Each row is a point on a landscape with many peaks, with its height.
A climber steps from a point to whichever of its 2 nearest points has the largest rise for the distance, and stops where none of them is higher. Distance is the straight distance between rows; heights are no part of it.
<790>: [116 150 166  67  89 115 107 133 125 114 129 176 120 152 118  77 130  82
 138 123 141 156  73 187 125 131 125 107 120  93 128 157 155 172 153 195
 151 149 103  85 114  87 134 121  97 107 152]  (h 439)
<1044>: [ 66  88 110  50 127 164 142 131 122 113 136 137 117 125 101 127 140 100
 174 120 157 100  91 146 124 153 150 126 115  73 132 183  96 130 122 154
 135 100  63 101 133 105 121 147 128 127 133]  (h 499)
<1266>: [156 125 117 114 125 106 158 166 167  94 180  96 129  87 125 150 110 181
 133  88  97 142  95 102 120  77 180 123  96 125 119 104  88 112  92 126
 103 106 109 165 149 184  67 112 100  95 139]  (h 835)
<298>: [151 123 116 146 118 131 180 121 138 194 110 148 155 120 178 157 139 129
 144 104 110 112 131 117 103 143  56 133  92 153 116 128 193 122  87 116
 105 151 167 166 147 141 147 117 113 175  87]  (h 600)
<803>: [207 131  67 129 133  76  89 135 130  54  85 158 155 178 127 130 158 108
 127 128 142  75 125 128 138 102 108 115 105  76 122 109  98  96 134  87
 182 131 151 129 158  86 123 162 111 120 175]  (h 434)
<1276>: [114 147 108 120 152 161 123 102 129 108 101 121 128 130 146 164 121 155
 166  94 129 148 123 115 147 136 124 126 143 135 155 130  92 128 138 130
 149 141 139 106 144 137 101 157 101  98 130]  (h 519)
<1079>: [177 125  45 122 120  92 101 151  94  36 130 121 145 131 115 137 138 124
 132 145 126  62 147 132 146  82 115 101  97  78 145 131  88 104 120  65
 146 128  93 108 119  94 112 163 109  71 171]  (h 395)
<167>: [224 124  36 148  96  73 176 164 117  86 162 129 108 135 150 145  77 128
 120 108  73 109 127 161 152  96  83 139  87 118 110 120 161 100 119  81
 144 190 190 157 162 140 122 139  82 115 181]  (h 248)
<627>: [ 90 113 132 211 101 140 151 117 147 187  85 123 121 103 183 158 138 144
 143 114 133 116 166  82 112 145 109 193 118 179 139 110 174 111  70  75
  95 139 147 194 116 132 154 127 147 204  61]  (h 66)
<362>: [152 166 164 149 131  75 139 145 159 140 176 137 122 130 158  91 166 157
  84 161 119 141 118 125 105 125 112  67 112 149 125 111 147 155 125 185
 125  93 172 111 112 148 101  89 108 151 156]  (h 161)
<410>: [150 131  76 144 165 149 127 119 110  89 110 109 129 111 160 156 131 165
 129 104 126 101 137 104 162 108 142 126 166 142 149 103  84  78 134 113
 129 103 146 136 132 130 118 141 140 100 144]  (h 568)
<59>: [ 70  90 125  81 123 170 142 127  94 110 107 138 119 139  97 120 108  85
 154 126 180 136 117 136 121 193 128 170 148 107 134 182 117 162  96 129
 111 166  72 100 143 112 154 162 142 127  96]  (h 554)
<939>: [135 159 118 160 126 185 145 120 100 142 132  97 106 107 147 147 113 108
 147 119 133 167 108 141 113 132 148 176 183 134 154 108 117 154 140 153
 132 190 109 122  81 146 146 153 111  92 104]  (h 426)
<109>: [140 132 127  85 151 115 110 113 122 127 121 155 138 128 143 125 181 129
 114 135 139 113 107 126 134 111 143  76 125 123 130 123 116 116 126 166
 130  86 135 103 122 108 122 125 133 128 119]  (h 563)
<1309>: [ 96 191 155 167 137 106  90 110 133 113 113 129 115 164  89  75 129 146
 116 141 123 174 178 114 132 164  92 101 157 137 125 135 105 145 163 110
 141 126 151  84 150 134 130 143 137 122 160]  (h 443)
<1214>: [168 134  74  61 122 140 131 125 134 158 148 155 151 129 164 111 173 155
 157  96 113  70 107 132 131  98  89 105  65 112 117 143 158 112 108 153
 126 120 180 132 167  97 146  95 104 149 161]  (h 836)
<345>: [147 106 112  92 134 152 117 116 154 158 115 170 150 139 167 122 195 113
 127 159 145  69 137  95 137 122 134 102  82  59 106 143 118  94 102 132
 123  30 165 149 160 107 133 128 172 181 137]  (h 684)
<880>: [112 156 143 134 120 126 112 135 160 115 137 144 102 145 121  99 140 149
 134 133 141 141 141 138 123 165 107 109 102 114 105 168 119 157 145 136
 132 119 137  91 149 100 120 112 109 120 167]  (h 392)
<121>: [175  98  75 166 145 121 146 158 109 106  87 152 137 113 154 138 123 115
 100 113  88 102 130  74 145  91  80 107 157 153 110  82 149  48  80 102
  97 119 182 203 164 139 113 110 143 154 105]  (h 843)
<541>: [209 141  96 150 144 100 176 145 125 117 143 144 153  96 148 133 137 140
  97 107  94 110 143 108 121  99  94  96 127 141 124  83 142 115 110 115
  97 127 174 162 140 161 118  91 122 147 142]  (h 744)
<463>: [145 123 114 174 134 137 169 116 145 143 128 126 152  87 153 158 125 151
 141 112 120 132 156  95 119 141  81 145 138 171 115 105 160 135 109 104
  99 134 144 165 132 174 133  96 114 129  94]  (h 655)
<148>: [120 140  87  69 116 153 121 125 116 166  89 185 110 149 156 120 195 121
 145 131 133  89 135 111 139 120 149 113  95 135 131 135 151  78  92 145
 113  62 158 138 147  83 168 104 174 182 112]  (h 634)
<684>: [107  79  93 205 115 114 140 153  82 106  88 124 113  98  87 149  46  96
  90 155 139 153 173 103 147 113 137 148 176 172 122  72 139 120 115  61
 115 149 100 210  98 133 133 126 146  89  50]  (h 598)
<780>: [ 98 113  80 181 105 164 171 131 120 174  75 144 110 138 152 159 120  99
 123 109 154 131 168 110 129 159  80 188 163 170 140 127 175 125  97 104
 110 164 144 167 124 112 160 158 143 172  28]  (h 56)
<1179>: [101 115 124 129 136 148 150 135 133 154  68 129  95 110 169 167 144 142
 146 117 134 119 127  85 140 128 122 152 118 186 129 122 148  79  74 124
  83 105 127 162 118 142 143 118 162 194  85]  (h 75)
<1068>: [117 101 142 118 168 149 113 141 144 156  89  80  93 102 156 184 130 181
 113 100 116 131 116  56 152  92 176 147 102 158 128 119  92  70  85 118
  95  90 131 178 133 163 118 125 170 173 106]  (h 86)
<997>: [106 112 120 130 124 193 163 140  66 134  88 135 133 119 101 101 106  59
 113 148 187 127 141 139 120 147 137 185 172 129 118 134 143 138 108 148
 111 164 101 107  73  99 200 139 148 124  51]  (h 617)
<724>: [128 173 128  89  84 112  52 108 174 119 145 163 172 167 153  70 177 119
 140 184 109 102 139 175 143 118 138  87  66  72 133 158 142 164 165 134
 174 101 144  71 158  70 132 115 125  79 188]  (h 363)
<1260>: [164  97  75  81 145 120 132 155  64  44 150 104 161  87 115 138 132 112
 101 127 120  93  65 137 148  77 145  99 137 110 155 132  91 106 112 147
 134 136  74 102  96 120 129 155 102  86 126]  (h 151)
<552>: [200 108  25 114 100 105 130 158  50  62 152 142 138 141  99 135  96  99
 113 115 128  98 138 165 128  75  98 132 143 104 134 170 143 136 119 120
 151 240 127 125 124 101 166 158  94  91 151]  (h 203)
<251>: [132 148  84  73 110 100  78 122 125  87 125 147 147 152 137 102 193 121
 138 169 119  53 130 159 130  94 147  84  93  64 149 148 145 162 159 115
 156 115 108  74 148  61 162 141 132  80 171]  (h 402)
<654>: [ 77 110 157 133 174 158 117 105 133 144 144  50 140 128  87 142  95 176
 130 118 153 129 170  98 153 144 145 157 130 146 136 154 110 117 153  83
 110 119 122 139 152 153  98 103 150  98 131]  (h 360)
<80>: [137 142 160 138 140 115 100 140 179 121 131 131 109 123 150 148 137 183
 156  87 118 136 117 122 126 118 131 136  93 152 104  97 102 123 110 129
 136  81 148 154 152 153  74 112  99 160 150]  (h 114)
<752>: [136 112 143 164 107 131 168 139 117 134 146 122 133 101 102 166  71  84
 107 145 113 204 128 153 101 156 117 173 164  71  91  97 127 162 163 124
 129 219 113 129 102 150 133 151  95  99  87]  (h 491)
<716>: [ 93 117 144  53 110 145 168 132 171 192 170 152 114 114 176 140 156 132
 135 137 110 145  89 103 113 113 139  94  88 133 129 148 145 102  84 182
  92  71 127 137 134 135 149 106 137 181 118]  (h 208)
<652>: [ 92 131 179 196 118 155 138 101 138 208  84 118 117 148 147 166 134 106
 114 159 138 169 130 105  92 167 121 115 161 180 144 106 182 139 125 145
 121 120 165 149  86 124 149 134 177 183  62]  (h 566)
<475>: [140 150 155 135 145  93  56  93 167  94 126 128 177 149 134 105 178 147
 127 180 148  91 133 127 138  90 141  87 124 103 136  99  41 137 150  97
 157  61 129 102 142 131  98 143 129 111 179]  (h 498)
<451>: [152 142  95  94 131  93 150 136 112  83 151 107 134 138 143 108 162 116
  97 137 112 111  87 165 124 110 114 111 108  72 145 148 103 138 156 162
 151 170 140  58 133  86 117 180  96 103 178]  (h 639)
<460>: [146 189 114 102 113 117  98 118 144 134 123 156 146 197 132  58 137 125
 121 141 118 126 136 187 151 148  76 102  84 113 120 177 190 146 145 141
 161 153 191  84 163  59 152 119 123 117 182]  (h 470)
<307>: [185 106 113 210 138  98 107 130  91 117  92 173 133 115 159 122 117 118
  78 132  95  89 133  85 125 109  95 115 170 178 104  70 146  88 125 110
  87 105 190 199 116 108 132 115 159 189 128]  (h 767)
<664>: [117 118 101  72 111 175 170 143 113 192  85 177  84 144 149 123 151  84
 134 141 146 129 110 113 118 149 138 130 102 139 128 156 183  81  85 167
 106  92 123 109 120 117 178 128 174 182  75]  (h 589)
<801>: [168 134 118 115 142 138 124 106 155 133 154 165 173 133 155 116 182 145
 127 147 117  66 135 123 119 102  86 115  76  73 103 140 150 117 119 112
 110  66 178 129 187 116 128 100 129 143 161]  (h 750)
<1287>: [164 124  67 152 124 101 144 165  52  80 101 126 103 121  94  96 111 108
  92 127 147 100 150 130 143 109 147 131 132 143 109 141 118 136 101 112
 120 169  79 126  70 133 157 110 138 115 100]  (h 610)
<1010>: [127 103 129 109 175 141 113 117 121  97 125  59 136 108 139 169 115 156
 112 122 138 112 114 111 166  67 189 106 139 131 160  90  73  80 145 117
 122 105 114 129 120 148  87 144 140  89 136]  (h 628)
<86>: [194 167 131 128 130  74  68 105 142  84 116 161 166 180 147  94 158 125
 135 124 102  67 154 153 141 103  83 138 112  94 126  98 126 130 148  98
 165 130 197 102 164  86 123 136  91 151 202]  (h 398)
<95>: [112 129 126 187 132 121 107 126  77 153  47 133  96 151 111 138 119 109
  92 132 155 190 148 107 116 148 125 145 201 164 133  94 146 140 137 124
 112 155 133 141 114 125 138 173 164 153  86]  (h 631)
<592>: [122 116 135 112 160 150 129 159  63 111 128  67  94 103  99 123  90 124
 114  96 167 135  76 125 138 118 192 166 165 125 139 107  94 114 136 146
 130 175  67 148  82 155 131 140 147 115 108]  (h 778)
<1292>: [116 121  94 104 137 101 102 116  89  47 110  99 142 123  96 103 135 127
 128 126 147  85 157 122 156 110 138 101 141 110 154 128  79 134 141  93
 142 129  76  80 107  92 123 135 130  70 158]  (h 357)
<447>: [ 37  95 220 146 133 147 117 104 161 203 145 100  85 151 119 145 122 121
 157 148 132 173 160 112 107 175 134 154 126 174 167 168 180 137 131 121
 131 119 103 122 111 137 151 128 198 149 104]  (h 390)
<1150>: [184 185 119 112 102  78  44 111 126  85  91 153 152 192 135  52 150 111
 111 140 119 100 142 175 128 116 110 114  82 105 118 145 149 151 156 121
 160 167 169  63 157  54 159 128 120 141 202]  (h 428)
<373>: [146 147 119 101  99 115 115  90 142 161  99 191 133 207 128 101 141  93
 136 114 143 124 154 177 137 180  52 113 113 136 105 167 194 143 139 125
 147 139 190 128 187  80 160 126 150 175 141]  (h 518)
<186>: [133 126 150 120 142 141  79  97 161  98 105 134 165 121 128 116 140 165
 164 117 148  80 137 121 142 108 136 116 119 125 139 119  81 131 132  96
 163  54 101 137 136 117  96 118 137 107 154]  (h 551)
<844>: [ 84 131 206  88 118 125 124 132 148  93 129 147 146 137 118 136 106  90
 127 121 137 211  88 145 120 179 113 123 122  90 123 171 114 144 166 181
 142 174 134  80 155 122 108 164  91 142 156]  (h 373)
<930>: [160 121  69 194  84 120 139 161 101  80 127 156  93 113 100 155  58  86
 134 128 126 140 178 129 139 125 134 152 162 149 114  96 121 139 121  49
 159 170 102 202 103 142 147 133 120  66  95]  (h 533)
<1252>: [149 110  86 110 118 133 141 114 115 174 105 178 139 156 137 129 139 104
 132 105 143 102 149 139 119 153  62 139 134 152 117 144 212 117  97 117
 122 155 178 158 172  96 166 146 138 171  94]  (h 558)
<595>: [195 127 105 155 133  92 137 111  92 147 105 174 162 132 153  91 149 107
  67 138 130  80 142 121 107 109  76  91 148 160 106  93 197 107 128 140
 106 108 185 178 125 106 151  93 151 189 115]  (h 701)
<1259>: [114 105 172 124 118 147 140 114 105 114 130 133 148 100  78 125  98  86
 129 121 139 195 105 147  91 174  87 148 150  89 101 152 139 165 147 135
 134 203 112 111 154 147 120 154  97 127 121]  (h 429)
<352>: [ 78 122 154  81 117 142 166 136 181 175 177 136  90 133 135 130 148  96
 141 126 123 170  93 155 101 170 105 134  89  92 109 181 161 116 129 166
 124 133 134  97 148 130 130 123 118 140 145]  (h 243)
<382>: [156 144 125 116 106  77 140 195 142  75 160 109 101 129 119 117 105 149
 114 119 109 137  98 165 124 120 173 139  91  90 105 136  90 161 142 165
 147 178  91  90 122 128  82 143  59 114 183]  (h 377)
<982>: [138 101 158 119 143 152  87  85 156 148 101 176 141 142 187 140 175 140
 146 124 103  60 123  73 140 110 113 132 112 101 126 134  99  92  88 114
 107  21 178 184 162 123 135 126 159 208 136]  (h 642)
<25>: [ 96 116 143 123 146 211 166 155  71 142 111 102  97 101 116 122 117  84
 113 123 180 135  82 136 127 167 156 165 173  98 121 130 106 116 127 170
 117 157  84 116  73 124 162 131 158 127  88]  (h 681)
<485>: [129 112 119 100 127 125 184 190 134 126 138  91 117  93 115 135 125 166
 105 107 106 141  88  70 136  90 155 108 100 139  95 124  89  98  61 121
  67 132 104 174 119 169 100  96 125 145 104]  (h 716)
<324>: [102 173 153 189 102  75 110 109 112 111 137 108 123 126  87  97  80 110
 114 165  95 204 183 133 135 141 110 100 171 135 117  92 124 172 176  89
 139 184 145  85 136 165 153 142 132 132 140]  (h 510)
<575>: [136 108 122  71 134 132 124 135 135  86 160  85 169  95 140 111 150 135
  93 117 140  67  75 138 141  66 194  88 124 103 153 116  71 125 135 166
 144  87  64  97 102  98 117 139 117  96 138]  (h 174)
<735>: [119 109 137 208 121 154 165 117 132 181 118  98 149  66 125 199  95 112
 115 139 114 168 156 105 117 148 145 171 162 120 144  90 174 128 148  88
 101 147 108 159  99 180 155 126 136 102  51]  (h 753)
<863>: [197 147  65  79 110  91 143 152 130 130 156 130 142 138 149 116 161 151
 115 107 107  81  80 156 141  92 121 112  67  82 107 158 128 120 125 143
 148 172 181 106 161  81 120 143  95 116 167]  (h 739)
<197>: [ 74  95 153 131  97 127 138 117 148 198 129 158  87 128 165 150 137  97
 142 172 123 140 159 110 100 182 119 128 125 179 141 143 204 105  94 115
  79  72 120 150 115 125 158 111 191 214  92]  (h 332)
<571>: [ 70 122 158 124 159 118  98 103 127  93 152  77 138 126  66 129  86 151
 129 125 121 169 150 120 137 160 140 139 144 115 131 141  89 142 185  83
 129 163 123  90 165 155 109 139 130  91 155]  (h 404)
<1291>: [156 129 103  64 115 102  84 117 118 119  65 188 134 176 123 124 175 107
 142 120 160 106 124 136 125 137 106 103 118 117 138 141 141 128 110 142
 153 121 149 126 156  76 134 144 126 143 145]  (h 513)
<589>: [202 111  71 104 107 123 190 138 113 156 119 136 172 111 132 158 102 115
 151  86 123 117  85 141 107 109  67 134  98 132  93 118 185 115 100 135
 133 187 165 165 123 132 144 112  88 138  97]  (h 550)
<1281>: [ 99 147  86 142 141 141 131 138  97  78 145  90  96 126  87 126  66 146
 140 120 131 134 169 120 146 160 160 160 158 127 137 154  70 151 152  94
 130 182 102 114 123 145 126 148 121  76 149]  (h 457)
<503>: [127 122 114 111 144 141 123 157  67  94  78  97  99 112  98 115 111 126
 127 109 179  91 133 124 153 114 170 131 157 162 146 124  85 116 116 126
 120 110  64 147  73 141 114 111 147 110  97]  (h 685)
<19>: [ 54  93 145  69 145 191 118  85 116 142  97 116 110 126 130 119 122 109
 145 141 166 116 126 135 151 145 176 119 122 146 156 160 131 104 121 148
 108  52  71  98  95 115 154 111 184 123 111]  (h 279)
<891>: [120 105 145 113 173 150 142 151 135 129 142  63 122  88 116 176  93 169
 153  73 119 131  77  98 144  89 194 140 133 151 154  96  90 102 122 135
 109 126  90 171 137 184  83 133 124 115 127]  (h 712)
<1077>: [122 133 169 131 128  87 142 170 174 112 215  98 135  95 108  98 119 173
 103 147 113 162 100 150 120 120 164 142 112 118  98 145  96 162 152 156
 127 150 109  96 143 159  73 116  62 100 186]  (h 316)
<693>: [ 40 122 171 154 125 152 107 103 164 181 125 140  80 169 136 148 143 129
 163 154 138 149 178 125 120 199 106 137 143 165 156 161 171 111 122 115
 127  68 134 143 155 114 140 143 186 188 117]  (h 359)
<130>: [ 90 155 222 128 112 100 116 116 173 154 122 148 132 157 116 138 124 116
 113 164 123 222 121 146 110 192  84  91 122 115 119 160 138 125 167 169
 138 133 175  97 163 125 110 164 126 150 153]  (h 323)
<948>: [162 130  67 106 126 105 113 163 111  78  84 169 134 150 107 142 132 135
 127  91 146 106 127 142 133 120  89 119 120 109 108 153 107 104 101 111
 147 162 131 138 168  87 113 154 120 113 134]  (h 472)
<1082>: [180 130  68 194 104  92 170 157  93 105 120 161 120 119 107 108  94 100
 103 132 131 130 176 137 116 120 117 133 141 131 100 101 149 160 136  76
 128 193 113 138  86 130 155 121 115 108 101]  (h 548)
<830>: [ 75 161 197 124 157 151  79  85 169 142 164  94 129 153 112  98 135 158
 150 166 131 147 130 138 142 130 152  93 126 142 152 136  75 151 160 132
 158  77 118  93 134 135 102 113 145  99 165]  (h 250)
<100>: [ 99 109 137 140 150 171 142 116 142 165 122  91 118 115 153 193 130 143
 157  87 116 183 108 122 114 146 127 178 161 141 159 127 140 133 130 147
 125 168 119 126 133 159 121 167 104 114  96]  (h 469)
<253>: [170 161  60 145 119 129 128 151 131  80 163 142 119 109 121 134 124 176
 168 111 115  78 158 130 151 125 112 148 115 119 106 126  82 125 127 111
 136 132 147 128 147 135 108 109  89 106 164]  (h 306)
<219>: [171 141  55 132 111  86 143 140  55  47 172 137 131 140 124 114 100 112
 149 146  84 106 150 184 135  98 116 139 119  96 144 158 119 160 145 110
 130 216 115  84 102 127 142 161  57  94 176]  (h 180)
<653>: [ 68 123 165  94 121 194 157  92 141 159 137 132 114 114 138 117 142 109
 154 131 127 145 120 139 111 148 131 118 130 143 145 158 169 132 119 175
 126  85  88 107 107 125 176  99 154 129  96]  (h 256)
<1157>: [ 51 121 204  83 133 135 121 111 202 158 167 144 101 170 112 138 137 123
 127 176 115 195 130 131 107 173 104  95 100 108 122 178 136 124 152 167
 140  71 123 102 156 129 119 136 145 135 161]  (h 281)
<1249>: [ 94 142  86 128 114 173 133 117  93  84 122 134 116 143  94 115 101 109
 153 104 163 136 156 131 134 147 124 164 174 128 148 179  90 164 116 109
 125 201 118 113 135 104 165 176 114  98  96]  (h 507)
<1244>: [ 63 109 234 111 156 144 104 115 170 189 156  77  93 145  94 134 122 135
 149 110 129 169 100 132  94 139 166 155 127 158 153 137 138 155 145 163
 147 100  94 128 104 137 116 122 149 138 130]  (h 433)
<418>: [164 159 157 150 121  66 101 131 168  94 141 139 151 131 143  95 157 166
 112 135 108 107 133 137 113 112 133 107 109 134 112  90 107 141 123 136
 128  90 149 129 143 153  83  87  78 143 185]  (h 135)
<1088>: [ 98 115 119 149 112 176 182 141 117 163 115  98  88  96 126 161 120 128
 162  96 156 120 134 107 111 160 153 191 121 139 127 140 141 131 108 116
 113 160  83 139  77 144 146 126 139 134  60]  (h 703)
<868>: [117 103 164 172 191 132 135 111 111 156 150  54 136  98  80 157  86 154
  93 129 115 142 171 101 163 112 176 121 152 183 161 102 155 113 169  91
  86 132 136 157 132 194 109 108 165 106 135]  (h 324)
<876>: [115 123 191 152 162 129  81 116 157 161 111 105 107 133 145 188 159 205
 150 110 120 127 129  81 123 113 173 139 120 141 143  98  97 102 120 130
 123  61 158 170 157 149  83 141 160 184 152]  (h 98)
<604>: [202 146  35 155 111 109 161 171 118  88 162 148  79 105 146 144  82 146
 158  93  87 114 138 145 162 103 122 146 124 131 105 110 107 112 111  92
 146 161 144 185 137 162 111 128 106 100 159]  (h 276)
<314>: [ 58  86 155  62 123 135 114 105 145 177 124 154  90 143 154 135 123  97
 154 162 146 153 154 123 125 163 177 131 120 154 147 163 184  99 102 138
  91  22  62 131 110 136 148  94 200 175 107]  (h 304)
<818>: [129 156 131  98 118 125  85  82 181 133 181 147 173 151 174  95 191 130
 155 178 115  98 112 169 131  90 133  86  97  89 131 132 131 161 135 161
 160  44 134  93 150 106 132  95 122 104 158]  (h 325)
<195>: [ 63 153 166  94 121 172  94  88 205 139 197 118 149 170 143  96 135 143
 137 181 116 135 114 166 129 116 143  82 106 103 133 173 109 154 148 158
 170  22  94  84 135 114 121  95 136  87 160]  (h 286)
<1339>: [ 85 132 239 156 159 136 121 136 146 172 219  66 133 124  93 117 107 137
 131 136 115 161  93 137 114 118 163 154 133 162 143 112 121 159 165 168
 144 130 109 117 112 178 113 110 121  93 123]  (h 490)
<642>: [ 74  90 179 168 122 158 133 130 124 199 100  92 124 120 115 148 107 129
 151 117 164 134 136 103 107 153 174 211 136 167 155 130 161 130 110  90
 115 126  79 162  77 149 147  99 163 134  53]  (h 779)
<1172>: [ 96 117 157 188 147 135 130 153 122 178 115  87  99 114  83 146  74 143
 126 113 160 162 146 116 124 150 190 178 149 146 139  73 136 156 161  86
 137 166  91 168  78 151 134 107 151  96  89]  (h 686)
<1100>: [160 152 175 175 155  84  62  74 133  99 116 148 158 146 149 111 158 138
 128 163  96  98 157 112 127 109  98 109 176 127 143  79  83 117 151  91
 140  74 187 107 146 133  98 143 126 140 181]  (h 449)
<97>: [141 168 120 163 125 131 123 138 142 103 143 147 121 115 110 112  94 162
 183 125 126 140 177 151 147 174  99 164 117 144  98 150 106 141 149 100
 133 163 148 110 141 130 101 113  76 107 160]  (h 343)
<258>: [162 132 123 107 120  72 153 178 148  86 133 137 121 132 114 147 102 116
 122  84 116 177  82 142 124 120 126 122 121 117 101 112 105 126 141 162
 137 192 112 143 130 161  61 148  52 106 151]  (h 440)
<1022>: [185 104  88 116 115 101 185 170 114 111 119 148 138 105 104 156  94 108
 137  90 107 158  94 135 112 116 100 130 138 118  94 115 151 113 107 114
 131 192 126 166 123 160  98 141  92  99 108]  (h 501)
<574>: [125 141 145 119 143 135 122 122 137 116 168  78 141 115 133 101 135 164
 105 125 139 119 102 159 133  84 181 105 126 157 161 105  78 141 144 157
 132  91  88  66  83 138 107  96 107 100 146]  (h 200)
<131>: [ 99 159 210 188 143 138 144 125 163 188 187  89 153 126 134 142 137 149
 129 150 120 180 135 108  97 148 132 130 133 165 138 122 137 137 152 151
 121 101 147 128 113 179 126  94 122 136  95]  (h 567)
<1138>: [124  97 140  66 139 128 146 155 139 125 137 105 111 114 111 150 148 154
 118 106 140 124 108  99 117 127 162 115 108 104 125 143  93 111  98 150
  98  94 111 120 136 139  98 123 144 140 123]  (h 630)
<632>: [137 117 102 211 127 125 116 120  91 118  59 159 119 137 138 128 115 113
 104 119 129 125 187  91 144 128 104 139 205 185 116  66 151  99 123  94
 124 142 160 191 137 108 118 163 145 161 104]  (h 697)
<1085>: [157 132  94 109 121 113 166 126 106 123 133 136 135 132 122 108 134  88
 121  97 115 156  86 165 112 122 102 125 137 102 106 145 149 140 145 175
 152 208 145  89 122 117 141 147  81 111 131]  (h 555)
<825>: [126 126 120 237 125 138 155 113 112 131  82 129 144  87 121 179  86 117
  85 143 136 141 190  90 149 135 146 165 176 175 138  51 158 119 140  69
 108 140 140 208 110 149 159 109 155 116  63]  (h 665)
<1131>: [226 125  35 123 100  89 164 164  94 102 149 137 129 162 117 123  82 125
  98 106 124  99 126 178 137  95  79 150 114 122  83 141 174 129 133 116
 140 240 168 151 137 111 142 134 104 115 145]  (h 224)
<1125>: [109  91 146  50 108 172 174 130 141 179 151 124 111  99 167 140 151 121
 163 116 138 132  55 129 103 125 146 149  91 109 125 152 136 110  80 183
 115 104  72 139  95 164 155 118 123 177  83]  (h 230)
<1115>: [146 103  86 130 122 157 191 176  99 125 137 122 123  69 118 155 102 153
 133 116 137 116 108  98 135 114 148 150 109 132 111 139 118 100  84 121
 100 139 102 153  89 156 138  96 133 117  82]  (h 641)
<1009>: [113 102 175 123 147 144  64  82 167 114 103 171 165 147 134 152 151 129
 161 142 137  78 154  94 150 134 124 125 124 121 126 116 108 112 117  74
 121  25 152 158 175 119  98 141 160 157 148]  (h 602)
<355>: [123 155 150 185 117  93 119 135 124 121 147 116 111 122  88 122  84 129
 122 136 116 185 160 137 125 136 172 150 158 142 115  75 129 174 175  92
 138 176 108 132  97 175 137 123 115 101 127]  (h 591)
<713>: [137 162 171 203 133 149 105  99 117 174  81 141 108 141 169 124 150 139
 120 133 111 145 140 111 128 151 108 119 174 185 134  89 167 127 140 149
 128  98 182 163 105 128 130 124 162 178 115]  (h 524)
<1301>: [126 150 200  87 115  86  86 105 159 100 161 153 153 128 134  87 141 118
 139 153 111 170  99 170 119 126 122  94 122 135 131 148 122 167 146 196
 154 126 127  65 126 126 107 118  70 115 159]  (h 381)
<873>: [131  96 101 147 112 144 170 137  74 134 105 137 141  99  88 147  83  74
  98 134 149 149 157 130 120 141 117 188 187 115  99 116 122 151 120 117
 123 195  94 146 101 127 162 163 122  96  45]  (h 559)
<991>: [ 98 142 180 118 137 177 134 103 115 137 162 103 128 103 143  76 130 118
 131 137 137 117 108 164 124 118 159 115 147 137 145 139 116 157 143 183
 124 123  81  79  79 114 137  97 135  88 128]  (h 228)
<1213>: [134 137 143 110 120 117 146 152 172 165 181 119 142 121 167 125 176 178
 101 127 105 118  93 105 105 105 129  87  73 134 114 125 115 134  97 170
  98  70 159 132 150 143 122  97 127 187 135]  (h 187)
<763>: [ 86 127 163 101 156 125  88 124 158 126 161  49 145 138 104 100 152 154
 104 164 141 119 118 132 132 110 180 109 113  85 146 149  45 153 175 133
 156 100  99  65 138 117  96 158 127  73 182]  (h 285)
<1164>: [141 165 138 108  99 122 121 110 120 162 101 165 123 163 137  78 144  93
 118 104 142 172 106 169 107 152  77 100 126 140 131 145 160 158 133 179
 164 168 140 105 112 106 153 116 116 126 116]  (h 495)
<349>: [127 126  84  38  98 115 122 164 127 125 135 151 133 131 109 112 170 135
 137 145 142  68  90 150 134 120 157 102  88  58 126 173 138 140 126 165
 141  99  82  96 135  65 131 137 138 109 140]  (h 446)
<204>: [154 136 158 174 151 122  81  93 140 134 106 172 126 133 142 111 147 150
 137 125  98  89 141 112 121 145  99 128 175 152 135  90 123 125 131 122
 127  74 190 158 139 125 104 105 142 178 152]  (h 486)
<1142>: [ 91 118 145  85 144 129 111  94 115  99 129  87 159 123 107  84 137 117
 101 169 131  93 113 132 141 121 150  66 120  82 155 153  83 146 160 118
 121 111  90  59 120 101 134 141 152  86 158]  (h 321)
<1103>: [120 137 163 226 144 128 148 125 140 187 147 108 151 110 115 165 117 131
  97 154  85 192 161 113 111 152 114 126 165 141 144  73 161 147 169 112
 115 147 156 145 126 185 125 133 130 126 105]  (h 653)

For each start below, name the point where the climber stops.
<1079> | <1266>
<1100> | <1214>
<86> | <1266>
<552> | <642>
<1150> | <121>
<627> | <735>
<574> | <735>
<716> | <735>
<1157> | <592>
<382> | <121>

Call two points neighbours if one is among the 2 nearest of the other. Go from one point of each pair to the other, from neighbour to neighbour, staying as high as possible. Name the lowest point that can't be avoided.
<59> / <735> | <868>
<592> / <735> | <930>
<1266> / <642> | <1115>
<1266> / <121> | <86>
